Points on a hilly landscape, in no order, each with its height.
A climber steps from a point to the highest of its 6 nearest points, and stops where none of them is higher. Distance is the straight distance between rows; heights are no part of it.
Q713 h=3.25: [134 114 151 128 155 203  72  66  94 124 122]
Q883 h=1.53: [ 88 146 146 139  56 113 199 123 129 152  74]
Q607 h=2.92: [121 132 141  90 145 174 110  59  97 123 151]
Q508 h=1.29: [ 89 139 149 148  81  82 211 141 135 123 126]
Q373 h=4.04: [129 139 132  81 147 159 117  72 106 128 162]
Q50 h=7.09: [132 133 106 104 145 117 128 130 124 123 163]
Q393 h=6.70: [167 114 121 116 172 165  62 109 118 134 119]
Q219 h=1.82: [ 99 138 127 138  56 140 170 126 132 164  50]
Q254 h=4.87: [147 104 116 182 136 135  90 186 148 130  99]
Q257 h=6.79: [121 141 136  92 131  78 168 118 130 113 181]
Q545 h=7.53: [140 136 113  92 153 149 106  93 114 130 152]
Q244 h=0.04: [129 137 170  69 138  60 172  75 135 114 192]
Q806 h=1.11: [ 85 142 158 143  65 101 214 129 133 132  98]
Q843 h=5.23: [177 106 137 119 177 165  48 116 125 132 106]
Q97 h=4.91: [141 120 136 108 162 181  81  79 102 128 132]
Q371 h=4.49: [151 120 100 153 151 128  85 166 142 131 124]
Q171 h=2.98: [117 136 148  95 139 179 114  53  96 120 152]
Q117 h=3.67: [ 95 134 126 150  92  96 185 155 131 116 133]
Q350 h=1.58: [103 140 134 133 108  74 189 149 131 114 154]
Q955 h=3.14: [ 97 131 121 172  83 128 161 157 139 134  88]
Q602 h=5.62: [153 119 133 112 167 178  67  86 110 132 122]
Q629 h=4.96: [163 109 144 118 173 181  51  93 113 134 109]
Q566 h=4.94: [136 136 110  95 151 127 119 112 120 129 161]
Q612 h=3.42: [141 121  99 148 141 126 103 162 136 127 130]
Q767 h=3.01: [118 124 106 174 112 125 131 174 141 124 111]
Q610 h=5.66: [118 135 151 108 122  55 193 127 138 110 181]
Q210 h=5.40: [114 139 126 115 125  80 175 142 131 114 166]
Q59 h=6.37: [155 124 126 107 167 170  74  89 110 133 130]
Q100 h=7.54: [172 113 116 128 170 148  65 134 130 133 121]
Q181 h=2.25: [123 106 164 144 147 211  72  65  91 114 122]
Q183 h=4.11: [122 132 105 143 126 110 142 158 134 123 139]
Q16 h=4.71: [119 135 107 129 127 104 143 153 130 124 153]
Q514 h=4.07: [ 98 131 118 162  92 112 170 162 135 125 116]
Q779 h=1.85: [ 89 141 138 150  69 117 196 138 129 139  86]
Q997 h=6.07: [162 110 113 155 159 132  74 167 147 130 111]
Q896 h=7.36: [125 141 151  86 133  62 180 104 132 112 188]
Q727 h=5.35: [135 135 103 115 145 118 123 143 124 125 152]
Q565 h=2.31: [103 129 126 165  67 155 142 141 143 156  44]
Q787 h=6.40: [142 128 103 116 154 127 100 139 125 126 145]
Q900 h=3.98: [126 111 118 187 108 139 112 178 147 130  89]
Q204 h=4.55: [134 108 128 197 109 143  99 187 157 131  71]
Q128 h=4.09: [135 139 122  83 152 136 122  88 114 124 167]
Q616 h=4.10: [107 137 148 122 111  61 198 135 137 111 169]
Q291 h=5.09: [167  93 138 174 150 136  63 196 157 124  92]
Q847 h=1.56: [ 94 149 135 131  55 128 186 116 129 163  59]
Q486 h=3.09: [114 116 126 187  81 152 128 165 149 144  62]
Q94 h=7.76: [152 128 111 107 163 148  85 113 119 131 137]
Q844 h=7.64: [174 112 121 145 170 140  59 156 139 133 117]
Q751 h=4.84: [153 119 105 131 158 133  86 149 133 128 131]
Q742 h=4.34: [109 135 112 142 113 105 163 161 134 122 143]
Q670 h=2.99: [125 119 151 122 151 203  82  60  94 120 132]
Q262 h=1.46: [105 149 141 101  44 120 182 109 131 176  54]
Q932 h=7.12: [152  96 145 197 124 140  80 199 161 128  69]
Q931 h=4.40: [144 116 106 166 141 124  96 173 145 128 115]
Q838 h=7.13: [157 121 114 117 166 150  77 118 124 133 130]
Q61 h=4.66: [108 135 113 133 116  93 164 152 132 118 155]
Q370 h=6.98: [126 141 147  77 139  83 168  98 130 114 184]
Q563 h=3.79: [125 143 141  76 146 145 130  71 105 122 166]
Q804 h=6.19: [130 142 124  84 149 109 142 108 120 121 175]
Q405 h=5.25: [127 143 140  71 143 121 147  79 117 120 178]
Q260 h=6.62: [128 142 124  82 140  99 150 115 125 118 178]
Q792 h=6.50: [170 107 122 152 163 134  64 173 147 128 112]
Q765 h=1.67: [ 87 137 133 154  67 130 183 136 129 145  73]
Q213 h=2.67: [ 94 137 134 145  89  92 198 150 135 117 133]
Q724 h=5.64: [124 136 111 112 136  95 153 143 129 116 165]

Call two points neighbours if one is among the 6 nearest of the other. Go from one point of each pair to the other, from neighbour to neighbour, staying as high as possible. Name the lowest point that can't be avoided.
Q94 and Q844 | Q100
Q896 and Q94 | Q787
Q50 and Q896 | Q260

Where does a climber stop that starts at each point below?
Q765 | Q50
Q405 | Q896
Q563 | Q94
Q262 | Q50
Q128 | Q94
Q767 | Q844
Q806 | Q50
Q751 | Q94
Q565 | Q50
Q210 | Q896
Q713 | Q94
Q486 | Q932
